Each row is a point on a landscape with many peaks, with its height.
From any point a climber steps to the highest of the 2 points nearest to it. It stops when none of these is higher. Distance is the straight distance between rows; heights are no part of it.
q_385: 74	79	104	94	118	91	125	94	108	109	100	94	80	97	103	131	119	71	67	124	99	73	80	82	105	79	125	117  height 250
q_148: 102	105	101	127	104	108	89	120	66	117	101	115	112	88	70	88	120	107	126	73	96	123	86	99	60	52	126	84  height 502
q_291: 103	86	120	119	88	121	87	119	111	102	105	80	85	131	128	96	119	101	84	105	120	90	144	79	92	121	105	103  height 474
q_885: 71	126	60	113	120	116	83	77	70	92	98	64	89	49	89	87	142	107	125	82	96	123	108	87	119	96	100	76  height 299
q_128: 96	91	98	85	107	79	121	98	117	94	109	117	113	81	85	115	77	77	92	115	83	126	117	145	97	87	87	78  height 536
q_714: 92	94	117	115	85	123	100	138	107	115	94	112	72	138	102	109	116	119	88	95	128	84	129	104	82	102	114	115  height 461
q_498: 111	89	84	91	93	85	113	116	83	74	93	91	103	101	113	100	85	109	113	103	111	89	82	121	147	99	146	91  height 584
q_545: 105	94	120	120	65	111	143	88	101	104	99	110	105	108	109	98	109	107	155	103	89	121	83	120	89	78	94	139  height 413
q_115: 98	113	86	103	121	127	65	97	97	145	124	84	102	73	114	106	111	102	78	129	93	105	117	60	85	111	64	97  height 598
q_492: 110	98	99	92	101	94	113	105	92	106	128	94	73	72	102	121	67	134	118	109	96	116	94	160	134	132	83	91  height 300
q_355: 87	107	122	84	70	133	136	101	112	109	107	111	110	113	118	126	113	83	104	117	122	103	120	110	93	73	129	141  height 236
q_212: 80	67	126	145	103	109	123	103	89	66	102	80	101	97	118	93	128	74	80	98	107	122	124	75	98	98	123	93  height 501
q_472: 118	96	84	76	86	84	97	108	115	107	108	109	117	69	94	122	80	112	111	121	111	99	94	142	145	79	104	104  height 302
q_328: 86	87	78	94	142	114	70	82	94	110	111	73	87	78	112	119	106	86	62	123	80	99	106	64	97	118	91	73  height 557
q_63: 90	72	139	108	85	100	87	86	110	88	96	77	105	130	119	134	91	71	74	71	105	95	101	102	92	114	122	142  height 478
q_575: 117	61	136	142	90	53	100	114	122	85	78	75	96	115	106	73	114	59	80	91	118	113	97	83	106	113	112	115  height 426
q_526: 71	107	68	114	112	127	105	87	76	85	96	82	84	56	118	87	147	135	111	149	92	89	112	75	113	74	89	82  height 283
q_306: 106	85	109	145	90	91	98	116	103	85	77	126	114	82	55	75	115	129	92	93	100	103	87	100	78	103	80	86  height 619
q_389: 116	62	85	139	99	90	78	103	104	113	79	78	69	79	101	120	113	120	89	127	89	116	66	105	96	105	117	119  height 410
q_765: 88	149	61	89	92	93	92	85	90	66	98	91	62	93	117	65	111	114	118	98	104	102	84	74	130	152	95	79  height 52
q_927: 109	73	102	99	137	101	99	105	76	132	124	92	97	116	102	89	93	107	99	119	83	90	95	70	85	95	92	79  height 365
q_875: 81	86	79	75	86	112	134	91	107	120	99	94	84	122	74	142	84	74	109	82	88	139	116	98	118	110	99	114  height 272
q_439: 87	54	121	132	92	69	132	107	122	97	82	101	80	85	51	125	113	92	85	89	102	123	77	124	78	93	94	114  height 524
q_696: 86	124	110	101	102	93	103	112	103	114	104	114	85	107	104	109	104	62	79	120	81	119	113	107	56	89	104	102  height 553
q_973: 103	131	98	81	116	82	91	99	98	121	130	126	108	89	93	106	97	84	118	107	103	78	95	126	84	85	102	81  height 143
q_127: 73	94	97	96	105	113	149	103	86	113	120	99	86	97	73	133	96	81	113	70	87	136	109	125	88	101	107	87  height 285
q_15: 123	82	137	112	78	110	137	97	94	65	96	115	102	128	114	68	77	126	133	87	107	96	105	147	106	107	90	113  height 392
q_639: 89	136	68	107	119	113	52	68	85	113	108	76	77	77	121	121	122	105	107	111	71	111	75	105	84	91	110	109  height 270
q_810: 105	94	62	81	79	105	96	86	123	83	79	117	127	64	93	122	103	136	102	146	83	85	96	123	112	71	101	97  height 271
q_101: 81	79	89	83	93	108	111	97	96	67	92	111	111	96	90	146	74	124	92	76	96	76	80	149	102	100	141	108  height 634
q_353: 106	108	79	137	76	99	109	103	93	68	86	90	87	97	108	48	147	111	128	110	121	102	119	89	116	117	96	67  height 357
q_434: 116	101	125	124	112	85	85	115	94	111	101	114	130	80	58	84	95	105	88	66	134	72	81	77	104	98	90	89  height 799
q_180: 106	151	101	69	109	104	64	73	90	107	114	104	128	92	125	118	64	81	96	89	92	95	81	106	95	102	100	114  height 235
q_521: 87	114	83	81	126	104	115	96	71	100	96	112	120	67	99	77	99	128	106	116	97	62	63	62	132	72	75	89  height 73
q_667: 90	92	149	89	113	97	120	130	118	118	111	122	121	111	91	87	111	81	78	118	121	90	125	77	73	67	109	105  height 289
q_719: 120	118	130	80	84	88	119	71	131	110	101	115	115	107	127	91	95	81	119	131	98	98	102	127	99	93	65	131  height 401
q_896: 105	122	68	64	80	122	98	127	92	121	112	121	75	108	90	116	59	131	118	82	98	133	108	123	132	115	78	114  height 334
q_527: 92	108	51	66	98	115	89	100	97	114	107	106	112	83	89	131	79	122	105	117	72	112	108	95	116	79	89	89  height 406
q_37: 94	110	82	139	93	86	94	106	95	77	79	84	74	50	113	95	139	109	94	134	98	126	99	139	111	86	108	92  height 614
q_986: 106	101	98	97	103	120	65	84	85	81	109	89	116	127	131	99	65	99	78	78	79	99	115	85	74	124	123	86  height 195
q_608: 105	106	91	104	110	71	102	111	92	75	97	117	83	100	84	95	84	113	105	89	92	87	64	130	79	117	117	76  height 347
q_131: 116	93	84	90	111	72	98	96	97	143	99	78	98	107	85	85	105	92	112	101	103	104	78	53	126	102	89	107  height 539
q_142: 95	96	128	103	124	108	85	113	88	117	113	97	47	145	114	106	70	152	89	91	100	86	99	109	98	146	72	109  height 133
q_27: 101	98	81	128	70	108	82	90	99	64	92	77	109	95	119	97	142	99	121	84	109	84	96	101	103	101	146	89  height 379
q_997: 96	122	80	113	114	73	102	92	105	86	72	81	83	71	105	56	148	96	97	126	100	95	89	75	130	98	83	85  height 336
q_604: 84	129	118	100	114	109	84	121	77	91	107	97	100	104	144	86	69	86	42	86	111	107	115	79	109	115	99	116  height 647
q_187: 80	135	70	75	116	90	117	107	91	96	97	109	97	69	108	64	114	114	98	135	108	66	93	69	141	87	66	79  height 65
q_274: 101	81	99	70	122	118	88	84	92	96	120	106	125	99	92	130	78	105	96	96	98	52	99	95	98	96	120	81  height 331
q_665: 123	97	87	90	100	69	110	105	108	149	101	92	83	115	56	91	90	88	129	79	106	107	81	89	132	128	89	89  height 500
q_705: 104	100	116	109	110	92	75	94	84	98	111	73	88	79	121	134	62	83	78	93	92	138	94	137	122	123	117	118  height 247
q_222: 109	113	120	112	81	96	131	82	90	112	108	98	101	106	90	92	99	88	138	78	89	129	89	122	87	100	80	117  height 432
q_787: 91	150	68	87	76	103	110	79	109	84	91	109	85	103	112	80	111	99	118	115	101	92	108	91	113	124	67	88  height 57
q_82: 92	62	113	147	81	101	93	117	105	72	95	83	87	95	109	122	120	89	69	86	114	121	124	115	91	117	125	107  height 520
q_111: 114	84	62	123	83	94	79	117	98	70	77	88	102	81	81	95	110	109	96	89	103	126	113	112	116	112	133	70  height 504
q_380: 95	98	91	79	114	139	101	100	88	120	121	101	126	101	113	98	112	111	99	125	112	72	111	42	98	80	90	99  height 333
q_442: 97	122	104	87	88	95	109	100	86	85	84	115	84	158	107	84	60	92	102	68	67	105	83	93	77	110	106	121  height 231
q_373: 112	62	142	123	88	76	95	78	130	74	93	89	134	111	97	91	135	55	87	96	106	84	91	71	75	90	128	127  height 400
q_39: 112	131	112	106	94	114	81	123	107	107	97	134	100	106	122	69	68	133	86	116	94	118	100	108	84	94	49	126  height 425
q_820: 101	121	101	70	143	79	94	89	87	141	141	107	98	90	116	94	89	93	124	134	77	88	76	111	85	72	69	86  height 132
q_627: 77	144	88	73	125	100	96	83	89	102	99	104	127	85	119	79	105	73	104	122	86	106	108	81	93	45	90	98  height 298
q_996: 87	104	109	74	82	124	102	87	124	101	98	101	85	144	100	130	90	108	106	69	116	64	118	110	105	119	107	125  height 372
q_823: 99	77	133	107	83	84	126	107	139	82	65	114	97	129	82	85	100	100	74	85	119	85	117	100	110	126	83	118  height 335
q_659: 76	149	54	101	120	99	86	95	68	89	84	83	94	71	86	59	125	113	126	81	105	110	82	58	132	74	99	81  height 309
q_982: 110	118	58	82	59	125	103	108	99	120	108	89	95	126	97	92	125	99	141	80	137	106	127	62	114	112	97	92  height 398
q_786: 98	84	107	106	120	119	90	124	99	135	106	117	97	98	69	106	92	163	92	104	102	66	89	89	101	103	72	99  height 373
q_843: 88	67	87	70	99	96	96	104	131	92	104	115	104	102	68	165	65	115	82	88	93	78	98	157	98	104	114	88  height 594
q_704: 99	114	143	85	115	65	110	86	130	110	104	115	114	119	93	91	84	41	78	83	100	97	109	105	66	109	82	98  height 438
q_664: 92	113	40	56	77	132	82	96	111	121	112	109	123	81	67	145	78	131	117	78	100	91	101	98	131	105	85	96  height 386
q_14: 88	104	85	126	111	132	98	104	81	93	106	104	103	74	111	71	117	150	97	137	95	93	113	71	87	95	69	72  height 296
q_16: 103	138	84	84	106	98	113	69	82	109	122	101	105	100	110	83	114	107	157	98	108	64	81	94	98	97	90	85  height 115
q_931: 108	84	100	108	81	105	88	113	126	92	78	133	123	108	48	108	82	106	84	73	89	128	126	110	56	101	79	84  height 527
q_169: 94	116	115	82	116	88	102	87	114	120	100	100	117	123	73	94	85	58	83	61	90	110	115	70	76	120	68	96  height 456
q_586: 104	58	101	123	124	72	101	97	106	87	99	81	102	82	96	99	120	77	83	124	97	96	98	97	90	103	116	75  height 468
q_662: 91	128	75	112	105	112	93	75	81	97	103	94	90	67	100	105	121	117	118	95	88	111	92	104	98	109	92	92  height 288
q_618: 98	98	56	90	101	117	98	153	79	108	109	105	71	104	80	101	97	129	113	86	117	108	115	106	121	113	130	59  height 421
q_54: 111	73	91	78	112	84	97	96	115	100	109	107	104	94	85	142	60	101	99	120	75	104	107	162	96	98	104	73  height 561
q_869: 134	101	125	122	115	62	86	117	102	120	96	79	114	76	136	53	93	78	81	128	111	135	96	95	131	104	72	117  height 457
q_263: 105	81	76	116	88	120	91	95	100	103	85	87	96	93	111	112	110	133	108	127	82	110	91	96	101	83	104	117  height 378
q_976: 94	118	97	57	115	89	114	83	103	121	110	121	129	86	97	113	102	88	131	133	87	64	62	101	94	42	98	110  height 263
q_418: 99	86	83	98	90	92	122	100	117	96	100	85	66	108	92	106	129	105	127	93	118	49	86	98	129	141	121	88  height 570
q_223: 111	92	115	120	104	108	71	90	102	126	101	89	119	88	79	100	111	110	89	80	121	74	85	55	100	120	81	108  height 708
q_728: 117	144	95	92	85	105	43	86	90	93	102	94	140	84	129	103	78	89	88	81	112	93	92	87	113	102	115	114  height 220
q_955: 89	83	134	113	92	110	112	141	113	111	83	124	105	121	83	82	99	107	58	111	108	121	115	72	75	70	100	126  height 306
q_751: 86	115	81	88	96	115	121	110	79	92	113	108	65	104	100	95	68	115	104	88	93	135	117	114	129	136	75	92  height 319
q_41: 113	83	77	78	116	117	88	94	91	130	121	84	121	106	94	111	110	95	113	117	97	91	118	67	96	82	112	72  height 345
q_910: 93	38	118	102	101	92	132	98	110	73	78	92	94	130	68	126	75	98	75	63	102	94	106	97	120	119	112	102  height 356
q_769: 85	91	68	75	113	122	96	113	92	135	129	97	104	79	92	136	98	103	108	133	78	130	119	106	99	53	105	91  height 424
q_140: 95	122	103	82	116	89	79	126	113	138	111	105	83	104	98	128	68	81	66	88	99	100	93	97	105	109	95	118  height 177
q_313: 128	102	112	73	106	62	111	88	132	108	100	102	110	105	114	71	79	63	105	120	90	115	107	113	105	110	67	97  height 409
q_409: 119	138	106	98	91	69	81	100	116	77	88	133	91	108	84	75	80	114	102	76	106	89	69	135	84	133	90	89  height 355
q_829: 120	111	69	65	94	110	86	66	119	104	97	89	131	91	122	100	115	102	133	150	89	82	111	97	93	56	105	96  height 257
q_57: 88	96	104	97	96	124	113	121	107	115	86	112	113	117	100	80	115	111	74	128	97	97	115	43	89	77	87	113  height 323
q_953: 120	111	136	94	60	91	108	86	140	74	86	117	126	107	115	103	84	71	94	112	111	111	122	144	89	101	91	132  height 391
q_196: 123	91	133	121	92	82	84	114	102	97	97	117	128	94	82	77	107	122	108	86	137	55	80	118	84	93	113	91  height 716
q_691: 94	68	92	135	85	103	105	121	94	74	85	88	77	88	119	121	115	101	80	121	91	139	120	142	84	88	137	103  height 544
q_530: 68	116	94	90	122	108	115	83	78	87	89	104	103	92	111	78	127	90	105	127	80	93	91	75	75	37	119	95  height 291
q_593: 82	132	86	63	98	106	104	102	101	136	130	117	87	101	86	144	93	85	117	93	97	93	100	124	97	89	103	105  height 155
q_897: 110	104	121	95	125	106	72	106	101	119	117	98	78	139	127	86	73	132	86	110	101	58	98	88	80	133	83	99  height 144
q_415: 97	88	94	95	99	100	97	109	102	102	86	92	79	143	98	94	91	116	92	78	108	68	90	68	107	130	104	105  height 161
q_285: 85	140	63	104	109	84	103	76	87	86	74	80	80	63	104	60	124	110	122	115	96	127	69	78	144	91	77	100  height 324
q_495: 101	131	101	97	94	102	95	102	107	119	106	108	85	120	115	73	106	83	104	107	96	112	128	90	68	102	75	93  height 546
q_136: 113	79	130	130	97	74	103	95	108	111	104	97	110	105	91	80	127	95	120	98	108	75	81	89	78	98	97	99  height 662
q_817: 96	77	97	95	97	114	124	98	102	86	110	119	120	83	91	122	99	125	113	121	92	95	107	138	75	58	112	86  height 470
q_435: 104	136	100	99	90	129	77	107	84	95	112	121	112	89	133	87	71	124	94	118	93	133	123	114	85	93	67	98  height 451
q_422: 129	137	89	91	67	84	71	123	117	100	75	123	95	114	75	92	93	111	108	65	120	98	85	124	116	125	111	115  height 383
q_454: 109	65	129	124	116	94	107	92	88	97	111	79	97	128	124	90	84	113	110	96	82	86	89	111	80	120	99	98  height 351
q_225: 93	102	80	125	107	127	87	87	74	79	109	86	102	68	122	86	108	146	96	119	100	91	94	69	125	124	73	86  height 310
q_872: 97	80	113	122	62	99	94	88	130	71	91	88	130	106	101	112	142	71	107	78	118	79	105	84	92	96	133	114  height 389
q_85: 87	142	62	63	102	97	120	96	89	91	106	102	88	92	135	71	93	114	116	140	106	94	99	77	124	97	69	99  height 60
q_757: 112	96	60	120	84	87	63	96	108	79	62	80	111	72	84	100	139	82	86	95	90	128	110	98	102	83	138	91  height 484
q_91: 71	111	90	102	102	108	84	56	106	68	115	73	91	129	144	101	127	73	113	81	76	75	86	44	100	131	103	103  height 174
q_789: 117	113	104	89	129	91	106	66	75	125	123	94	114	102	113	73	95	116	148	117	79	84	70	89	83	75	80	89  height 122
q_284: 98	134	87	85	89	100	71	117	100	108	86	102	85	130	115	106	76	75	68	76	99	120	94	83	111	117	121	128  height 194
q_951: 114	51	122	114	88	87	115	120	109	102	74	93	88	134	63	112	96	127	98	56	125	88	89	106	119	107	121	115  height 375
q_716: 90	123	93	110	95	69	108	102	105	81	81	113	94	51	99	93	119	89	88	127	103	112	104	141	108	80	90	87  height 646
q_214: 128	48	130	142	76	74	103	124	119	101	76	87	78	140	99	82	119	88	100	98	106	125	106	98	96	110	117	122  height 412
q_130: 108	120	81	133	63	94	96	98	100	36	80	103	85	99	122	52	127	115	130	90	105	121	107	121	113	119	118	82  height 364
q_807: 117	103	99	91	117	115	82	81	86	86	120	83	115	131	157	65	81	100	98	108	90	86	118	67	76	124	94	70  height 187
q_185: 90	66	166	91	104	111	96	96	120	90	89	95	104	152	95	131	75	90	61	62	114	102	137	120	91	104	104	136  height 455
q_4: 112	49	92	86	122	118	87	70	98	93	105	80	115	95	108	134	113	101	89	115	100	36	88	77	106	100	128	90  height 346
q_386: 82	82	116	106	93	121	108	111	110	116	97	101	74	141	110	130	97	77	75	108	83	117	126	103	63	96	118	125  height 521
q_900: 102	99	87	143	98	78	92	100	108	75	73	91	85	86	90	65	142	106	100	106	99	100	92	79	106	120	101	79  height 348
q_933: 107	92	92	112	91	101	113	122	65	73	110	101	96	102	117	93	95	108	116	97	104	101	104	134	104	82	156	78  height 610
q_100: 126	88	95	84	104	96	99	96	88	118	119	89	111	89	105	113	64	116	125	97	107	118	96	125	142	106	90	98  height 318
q_48: 96	97	128	103	125	89	113	85	108	94	101	96	125	86	115	74	128	64	82	113	106	74	98	65	83	88	92	90  height 317
q_549: 103	118	92	93	105	101	75	49	97	73	114	76	117	125	133	76	96	94	123	82	77	74	88	60	84	144	96	87  height 180
q_383: 107	77	119	80	134	101	90	83	84	117	124	101	139	93	99	118	76	90	89	94	88	63	70	84	86	78	107	106  height 311
q_724: 88	118	99	102	118	88	120	147	75	90	116	102	80	78	117	75	100	81	82	118	124	131	126	94	131	90	109	69  height 721
q_668: 124	115	111	82	93	99	110	117	105	97	89	127	69	139	134	80	55	105	88	118	78	133	96	138	97	113	70	135  height 393
q_779: 103	70	110	117	116	73	110	90	94	117	109	81	103	107	76	98	140	63	122	82	105	79	71	61	89	90	122	87  height 622
q_999: 100	131	55	71	63	131	81	82	122	106	100	108	112	94	93	152	92	108	114	77	101	102	104	131	103	118	108	110  height 369
q_309: 100	104	116	99	112	88	107	138	79	85	106	101	88	91	132	85	66	105	62	116	110	103	109	109	132	100	104	100  height 686
q_968: 98	95	106	114	147	97	101	104	63	132	125	96	102	96	78	81	97	99	100	73	94	98	86	45	87	105	80	68  height 394
q_695: 105	122	129	108	111	114	65	123	90	117	127	115	109	83	124	106	65	107	60	106	104	123	121	122	87	100	80	114  height 491
q_487: 98	108	96	145	52	104	93	95	111	46	95	95	104	111	127	68	147	92	135	85	104	99	112	101	89	106	129	103  height 371
q_154: 86	120	103	108	129	109	68	109	79	119	105	93	100	87	121	86	93	76	50	101	98	111	90	56	99	100	91	109  height 603
q_301: 104	54	115	120	105	72	123	89	104	102	110	72	79	123	83	112	128	82	124	73	106	62	73	86	114	133	125	100  height 590
q_628: 91	49	119	127	108	71	143	85	116	98	85	77	77	102	72	117	130	79	108	95	95	94	76	92	99	115	102	104  height 565
q_655: 93	110	102	127	86	114	104	130	83	84	96	140	117	77	66	86	92	138	102	66	118	106	101	119	87	91	89	84  height 683
q_601: 87	64	92	113	88	95	98	105	116	85	72	101	114	78	64	119	146	102	83	102	113	77	71	89	90	68	145	106  height 431
q_868: 114	77	134	121	80	93	105	102	104	55	95	117	96	122	100	85	90	139	117	78	120	80	108	156	97	131	110	89  height 382
q_262: 98	141	82	86	78	121	72	100	94	94	86	104	129	111	118	95	81	83	81	78	106	110	107	63	103	91	119	128  height 207
q_431: 130	95	129	132	97	59	99	107	113	100	86	78	93	105	122	55	112	66	86	107	100	124	90	92	110	122	81	112  height 440
q_201: 88	123	95	78	82	119	115	92	92	111	97	117	95	137	112	124	61	100	106	79	71	118	87	106	89	102	93	141  height 244
q_461: 115	73	84	115	87	84	90	116	134	88	58	130	110	94	45	92	88	127	74	92	92	118	98	106	83	106	82	92  height 567
q_766: 79	121	92	62	144	87	99	57	91	97	99	111	127	64	110	115	106	76	112	129	71	65	62	96	95	32	104	108  height 274
q_7: 97	93	100	131	92	103	122	109	85	62	112	96	69	90	119	97	110	110	109	124	91	130	122	163	83	108	115	69  height 569
q_788: 112	130	123	80	114	65	96	64	113	91	104	93	120	98	128	79	79	47	89	95	91	103	91	106	93	123	81	94  height 422
q_480: 110	146	78	90	128	78	75	89	63	100	109	97	101	67	98	58	101	143	146	103	99	83	54	92	119	87	103	75  height 94
q_163: 99	89	135	97	105	114	108	113	116	134	107	116	105	107	87	111	85	124	88	100	112	93	107	102	99	100	60	124  height 411
q_873: 103	115	95	100	96	110	89	94	125	138	106	88	87	109	115	81	121	85	92	127	99	114	121	59	94	114	54	112  height 563
q_722: 131	107	112	95	72	94	116	86	117	79	88	116	144	98	89	70	100	74	117	92	111	134	132	108	95	90	81	98  height 360
q_80: 108	119	105	86	85	100	130	80	100	98	112	102	79	84	92	122	78	96	128	82	98	126	93	164	119	135	81	114  height 281
q_543: 112	96	126	93	101	113	134	97	88	119	116	111	100	136	79	86	76	94	142	63	98	118	110	97	93	113	65	106  height 454
q_911: 100	118	99	100	125	88	70	75	72	85	108	69	91	76	143	110	79	84	80	109	69	140	84	114	95	119	116	97  height 225
q_689: 124	125	113	101	66	96	104	105	98	101	99	120	101	130	91	78	94	93	136	63	117	104	83	115	95	109	93	121  height 408
q_343: 92	66	82	115	84	119	94	119	113	111	70	108	108	99	66	121	118	117	85	108	93	111	88	81	89	67	122	120  height 403
q_126: 117	99	83	99	116	89	82	112	100	115	103	64	89	91	126	73	105	82	83	145	100	137	136	81	114	107	75	82  height 514
q_290: 95	134	78	59	77	127	91	104	111	109	109	122	74	108	90	146	68	119	118	74	101	115	102	159	118	125	104	122  height 353
q_855: 79	69	98	90	102	119	128	102	109	119	106	111	115	85	75	134	114	99	100	139	79	119	107	104	85	53	111	109  height 447
q_337: 106	88	99	102	80	112	89	97	110	97	87	79	95	129	127	130	88	77	76	97	88	123	120	106	89	106	128	133  height 499
q_188: 104	73	139	112	85	78	124	104	129	98	89	91	116	112	99	88	128	49	80	100	118	110	119	75	100	87	129	123  height 414
q_568: 100	67	135	82	110	119	115	75	116	127	102	82	96	147	105	128	92	118	109	89	111	58	111	92	110	119	81	121  height 363
q_950: 100	111	100	61	135	95	86	51	92	108	112	91	146	68	117	112	92	79	95	110	81	71	62	77	110	69	93	113  height 287
q_295: 97	107	66	100	54	117	104	120	120	103	85	88	78	128	84	102	143	103	134	70	131	87	115	90	111	124	125	97  height 390
q_304: 110	102	119	85	97	90	124	110	99	129	109	102	81	126	64	100	77	89	131	58	116	121	107	115	125	133	74	103  height 472
q_70: 103	92	78	108	92	68	91	113	117	86	64	107	116	82	58	101	131	72	88	95	105	107	85	102	90	55	133	93  height 458
q_162: 99	82	132	102	101	110	123	112	90	79	114	133	111	92	98	109	79	129	98	110	98	95	117	159	73	92	90	92  height 493
q_264: 97	62	112	126	108	67	112	107	114	82	88	103	96	88	64	108	99	90	76	97	98	109	99	119	83	109	101	78  height 489
q_19: 103	121	52	92	89	122	86	125	77	111	113	91	92	112	95	85	112	109	128	78	116	110	118	83	104	101	121	68  height 407
q_411: 86	101	128	107	90	90	122	92	131	83	89	111	116	90	94	89	119	80	75	109	115	81	122	82	98	123	77	93  height 327
q_861: 102	89	80	83	119	109	86	59	104	81	93	102	140	72	103	109	109	105	103	143	71	78	103	102	99	61	109	85  height 262
q_116: 94	117	112	105	91	111	105	101	86	98	91	124	133	85	82	90	98	109	92	84	100	103	89	86	80	73	86	107  height 617
q_882: 119	61	90	120	106	82	85	114	107	112	96	78	84	88	103	117	122	98	93	130	110	87	94	103	118	102	129	93  height 448
q_151: 94	106	106	112	120	112	81	103	97	119	114	96	89	79	103	92	90	152	80	107	112	76	95	81	114	139	58	90  height 337
q_202: 65	112	77	108	117	127	112	74	78	75	82	82	97	82	113	69	149	110	122	135	74	93	101	50	99	48	92	91  height 282
q_347: 120	145	97	76	88	95	98	120	108	105	105	148	83	113	116	72	64	95	107	117	80	141	102	130	102	99	58	119  height 405
q_20: 138	106	101	107	106	82	63	113	98	127	109	85	117	78	111	85	96	91	89	115	111	119	111	93	119	101	94	92  height 486
q_684: 101	96	95	79	108	91	121	87	109	113	106	93	107	90	113	100	126	92	118	153	100	67	94	103	107	65	100	100  height 254
q_832: 103	87	85	108	94	116	87	152	98	129	110	111	67	116	83	116	102	127	97	89	121	92	114	121	99	103	125	87  height 439
q_735: 106	45	117	89	120	115	97	72	110	110	111	71	97	128	124	135	108	104	99	111	110	34	107	84	111	131	104	104  height 354
q_178: 99	111	113	97	94	87	115	74	101	100	111	82	95	80	107	133	76	63	100	89	95	147	91	143	119	115	98	123  height 267
q_803: 111	83	126	112	103	86	98	106	102	77	94	111	74	135	97	96	73	118	105	75	92	86	86	138	72	126	108	98  height 368
q_243: 85	100	116	97	98	111	128	104	95	110	107	106	99	93	118	119	113	100	95	129	110	72	90	104	99	61	127	117  height 245
q_6: 97	110	87	114	113	115	80	112	65	123	94	108	123	88	76	86	112	112	98	88	84	119	77	54	83	53	107	100  height 554
q_513: 105	103	111	105	105	91	87	109	114	118	88	131	110	115	56	89	81	91	84	68	88	119	110	86	61	125	67	78  height 488
q_484: 122	124	126	103	71	92	87	96	129	80	83	128	139	85	91	81	91	77	84	92	112	133	125	136	87	79	84	113  height 374
q_760: 85	123	79	123	94	101	106	99	83	65	95	92	54	82	127	82	136	110	115	124	83	117	95	139	92	102	127	84  height 589
q_233: 105	71	116	91	102	99	131	112	110	79	94	130	103	111	83	98	71	110	93	106	92	113	130	138	99	107	78	82  height 516
q_253: 87	115	80	88	108	101	102	82	102	106	104	87	73	127	114	95	112	83	110	97	89	68	85	49	96	129	94	97  height 169
q_978: 128	83	105	104	105	92	101	84	94	89	102	89	111	100	112	99	70	104	111	101	85	111	85	120	103	111	103	103  height 332
q_46: 83	108	77	83	74	109	108	103	126	111	89	98	77	127	82	136	113	86	102	63	122	83	111	104	109	137	123	109  height 381
q_645: 118	69	83	106	104	83	82	88	104	134	96	69	98	101	72	111	117	72	112	87	102	95	75	66	112	109	125	98  height 582
q_923: 80	74	128	92	114	76	124	122	123	120	101	105	99	94	69	120	124	54	64	107	136	84	90	83	111	76	124	122  height 264
q_457: 114	89	126	107	71	111	149	94	98	96	92	116	94	142	108	72	98	130	150	100	97	99	93	107	102	95	78	131  height 402
q_31: 68	104	102	91	116	129	128	106	67	123	137	98	79	92	92	129	77	107	114	82	97	130	119	113	105	114	80	85  height 301
q_517: 97	110	82	110	113	111	51	79	85	77	105	79	92	99	138	108	82	99	67	104	69	116	99	92	77	136	115	91  height 209
q_45: 86	78	158	94	118	119	97	102	111	115	97	109	100	131	98	134	76	128	67	84	112	90	133	125	103	100	74	134  height 437
q_594: 124	90	90	74	116	97	65	117	98	120	107	91	92	130	120	88	69	123	92	101	107	70	102	68	116	126	100	92  height 153
q_790: 93	118	77	93	132	89	106	84	62	73	80	96	110	63	102	62	114	126	130	109	93	77	54	82	132	57	109	85  height 82
q_942: 90	90	113	106	78	123	130	122	72	71	107	113	104	107	112	121	100	124	117	74	120	87	101	152	92	78	147	108  height 642
q_816: 108	90	95	100	91	92	101	99	97	76	99	76	77	117	124	102	99	114	113	98	124	71	85	106	157	133	130	104  height 564
q_603: 78	106	113	133	116	117	113	94	48	97	113	98	117	90	80	89	111	88	119	58	90	125	88	77	70	83	108	87  height 460
q_113: 80	101	107	131	84	114	114	122	95	81	96	93	92	107	110	83	116	89	78	87	107	112	130	67	98	118	101	103  height 487
q_756: 96	104	100	92	61	128	138	97	110	94	98	110	115	84	111	117	117	112	133	125	107	111	112	133	106	61	111	131  height 230
q_924: 86	112	106	112	121	113	61	108	79	118	115	92	114	66	111	114	91	84	57	101	94	127	114	94	85	87	100	98  height 549
q_784: 115	52	151	130	85	94	112	119	108	109	86	93	94	141	85	96	96	110	95	74	116	122	117	100	97	100	102	131  height 397
q_945: 98	150	81	88	96	108	59	85	80	105	104	96	102	99	120	112	91	84	106	94	83	116	82	112	72	84	124	117  height 252
q_387: 118	84	81	110	87	100	82	111	103	77	96	89	105	80	97	97	118	86	87	101	125	110	147	110	121	124	122	53  height 518
q_548: 84	61	142	86	112	104	111	120	146	117	102	112	108	108	70	121	116	83	56	120	126	77	121	68	85	74	118	119  height 277
q_330: 87	125	96	61	104	102	95	128	120	129	118	126	73	119	91	134	72	95	92	99	100	92	116	128	108	106	80	115  height 164
q_596: 76	127	95	106	115	87	103	140	90	88	100	120	92	58	89	86	107	93	68	118	103	104	109	112	117	82	99	77  height 684
q_637: 101	142	77	85	104	98	106	100	88	109	112	118	102	73	91	81	91	139	133	104	105	84	80	110	119	101	75	74  height 107
q_235: 118	96	63	95	65	89	90	101	117	92	71	102	102	79	95	125	105	113	105	122	102	98	78	136	134	95	121	112  height 284
q_106: 98	87	102	95	77	122	116	115	82	68	98	124	118	110	90	126	59	129	108	59	106	114	101	168	104	88	128	117  height 688
q_878: 98	86	128	135	127	95	129	101	62	104	120	106	102	99	78	76	97	113	117	75	88	102	82	87	71	101	86	66  height 427
q_567: 75	90	105	74	89	118	143	78	109	121	106	105	104	124	79	144	72	86	108	73	76	106	90	103	81	92	98	134  height 259
q_511: 91	55	115	83	98	84	149	103	129	85	68	113	96	122	71	107	87	106	81	93	99	81	97	92	123	104	96	117  height 344
q_574: 101	98	76	98	114	103	76	106	107	102	106	78	92	89	100	116	111	77	74	117	101	116	136	79	113	117	102	63  height 533
q_145: 95	124	99	80	134	92	91	69	106	122	108	86	118	91	120	85	122	58	92	129	93	99	109	63	78	82	73	95  height 307
q_174: 100	109	104	107	115	115	67	97	112	123	117	102	110	81	91	114	119	99	77	109	108	77	114	80	78	118	76	83  height 641

Where does a climber stop that starts at each point below?
q_201: q_106
q_548: q_655
q_526: q_696
q_722: q_655
q_484: q_655
q_789: q_434
q_900: q_434
q_4: q_724
q_291: q_724
q_823: q_434
q_601: q_434
